Each row is a point on a tangle of strands that fork, close into loops and nearly touch. The rows are in no order.
(in the rows, 128 means zero)
Two points are linked if the straight distance between their rows is under 48.8. Some points are linked to none.
Z327: [135  83 112 137  83  98 122 111]
Z839: [119 181 127 130 165 143 147 194]
Z611: [160  89 107  79 133 151 145 127]
Z586: [162  97 103 136 132  84 144 105]
Z796: [146 113 120 172  76  92 118 158]
Z496: [164 159 195 100 159 152 142 153]
Z852: [122  71  79 103 135 155 133  99]
Z463: [193 138 101 138 119  96 131  93]
Z546: [150 113 138 100 115 117 138 141]
Z809: [126 167 105 162 124 145 137 198]
Z114: [162  89 121 113  98 130 136 155]
Z971: [101 119 100 117  80 133 106  70]
Z940: [138 139 126 173  65 111 114 174]
Z239: [157  69 133  85 125 108 139 108]
Z503: [129 125 176 124 156 118 132  77]
Z6: [123 134 107 170 135 143 128 209]
Z303: [140  99 172  83 151 144 128  69]
Z349: [127  93  98 163  91  83 123  98]
Z687: [118 150 128 143  80 108 122 134]
Z244: [193 150 147 143 157 127 136  83]
Z399: [114 192 180 147 131 106 120 118]
Z696: [153 121 115 167 106  81 137 150]
Z147: [116 137 168 136 146 113 122  63]
Z336: [139 103 129  76 193 163 148 126]
Z304: [117 147 120 155 132  90 113  53]
Z739: [167 128 108 155 102 147 123 200]
Z504: [125 165 142 144 107  91 126 135]
Z731: [175 182 168 166 169 131 150 105]
Z865: [ 83 121 155  81 172 149 142 161]
Z749: [ 93 118  86 179 115 143  97 153]
Z831: [148 117 100 165 128 146 120 204]
Z566: [120 128 134 136 135  91 122  68]
Z384: [127 137 101 125 102 143 124 133]
Z379: [197 136  91 145 111  91 137 116]
Z118: [111  94  72 143 105 154 112 109]
Z486: [114 119 106 169  77  83 114 103]
Z376: [160 165 169 131 149  94 146 166]
Z815: [ 95 187  98 153  97 145 116 137]
Z657: [145 108 152  72 148 156 125  82]
Z451: [133 107 118  74 155 161 127  89]
Z799: [ 90 192  99 162 119 142 122 158]
Z70: [160 134 209 109 172 142 153 130]
Z680: [170  74 121  73 125 140 143 124]
Z846: [111 122 101 130 150 147 143 161]
Z627: [140  77 105 130  75 126 116 111]
Z335: [170  64 114 114  96 123 139 148]
Z889: [166 148 168  83 148 141 141 149]
Z833: [128 115 100 113 153 154 144 153]
Z311: [ 90 145 102 111 125 154 106  65]
Z888: [100 141 112 102 144 160 112  73]
Z441: [123 102 130 117 124  94 121  74]
Z714: [177  93 139 120 173 110 141  74]
Z104: [ 95 156 132 135  97 103 106  78]
Z412: [ 55 112 107 147 122 139 119 129]
Z533: [ 85  68 125 127 112 162 103 162]
Z116: [130 167 101 166  98 146 123 182]
Z883: [ 58 121  89 156 120 136 112 116]
Z65: [142 104 177 116 166 125 140  74]
Z106: [104 212 144 133 119 146 106 115]
Z134: [ 95  51 115 118 134 145 126 156]
Z105: [ 96 127 115 105 175 150 133 113]
Z692: [164 114 196  95 173 130 147 122]
Z575: [ 70  84 133  83 152 146 137 124]
Z90: [113 136 115 167  69  90 114 121]
Z711: [138 158 109 165  76 143 116 172]
Z972: [ 71  83 125 110 109 174 116 154]
Z54: [125 180 159 130 120 105 123 138]
Z232: [152  75 138  96 141  99 137  93]
Z367: [173  96 177  78 161 124 146 120]
Z120: [196 171 156 148 161 132 144 106]
Z124: [158 168 150 114 119 130 142 185]
Z96: [165 135 121 153 128  80 146 154]
Z757: [130 188 179 166 156 108 131 108]
Z474: [162 108 134  68 176 168 143 126]
Z389: [ 76 112 106 181 113 138  96 165]
Z640: [ 86 111  71 149 110 146 112 102]
Z893: [ 90 144 124 110 176 144 134 136]
Z928: [146 189 180 172 166 127 146 107]
Z609: [104 161 176 147 137 120 115  70]
Z550: [115  71 108 160 134 138  97 185]
Z171: [156 158 135 125 104 132 142 187]
Z285: [145 111 102  94 140 154 140 133]
Z293: [ 51  98 120 120 109 151 112 130]
Z577: [129 157 128 152 123  80 127 115]
Z568: [100 187 109 142  85 133 107 125]
Z2: [171 102 156  62 159 155 143 126]
Z212: [115 128 113  92 153 161 125  95]
Z319: [ 98 170 150 140 113 103 106  81]
Z438: [ 87 119 118 140 142 140 137 176]
Z860: [125 136 114 129  81 126 119 127]
Z350: [ 75 180 114 161 138 135 131 176]
Z764: [152 180 174 115 135 121 138 173]
Z188: [146 159 119 158 140  90 128  97]
Z841: [ 92 142 118 131  78 110 103  83]
Z131: [153 182 199 114 151 141 137 156]
Z933: [163 121 149  87 133 125 142 149]
Z539: [ 65 125 128 156 105 145 106 175]
Z736: [113 102 106 105  86 130 110  74]
Z416: [101  54 100 109 151 147 139 138]
Z859: [169 105 131 135  93 116 139 180]
Z365: [ 76 190 129 135 161 139 130 164]
Z404: [166 130 129 132  93 126 137 193]
Z73: [ 87  95 120  92 172 145 139 115]
Z373: [123  86 117 102 102 109 117  64]
Z644: [ 77 122 128 146 129 138 125 185]
Z447: [ 79 165 124 124 163 140 135 147]
Z509: [172  82 139 106 169 102 150  97]
Z331: [176 150 120 145 148 104 132  91]
Z603: [172 159 140 146 150  83 148 156]
Z996: [131  82  81 137  92 152 109 109]

How many points has the smallest loop of links through each point below? Write 0 if it is on no loop.
Z928 => 11
Z859 => 11
Z566 => 10
Z285 => 0

A piece is two or more points that can be reached from each other along the links. Count, over all rows, the pieces, the separate loops (a circle has one, a figure eight two, a Y none), the forks (points with three links) and the tips (points with one).
pieces => 4
loops => 4
forks => 11
tips => 11

A tip is a point with one link. Name the tips that can be reached along the links from each point below, in the order of the rows.
Z90 => Z384, Z379, Z416
Z841 => Z304, Z311, Z575, Z568
Z131 => Z336, Z335
Z239 => Z749, Z714
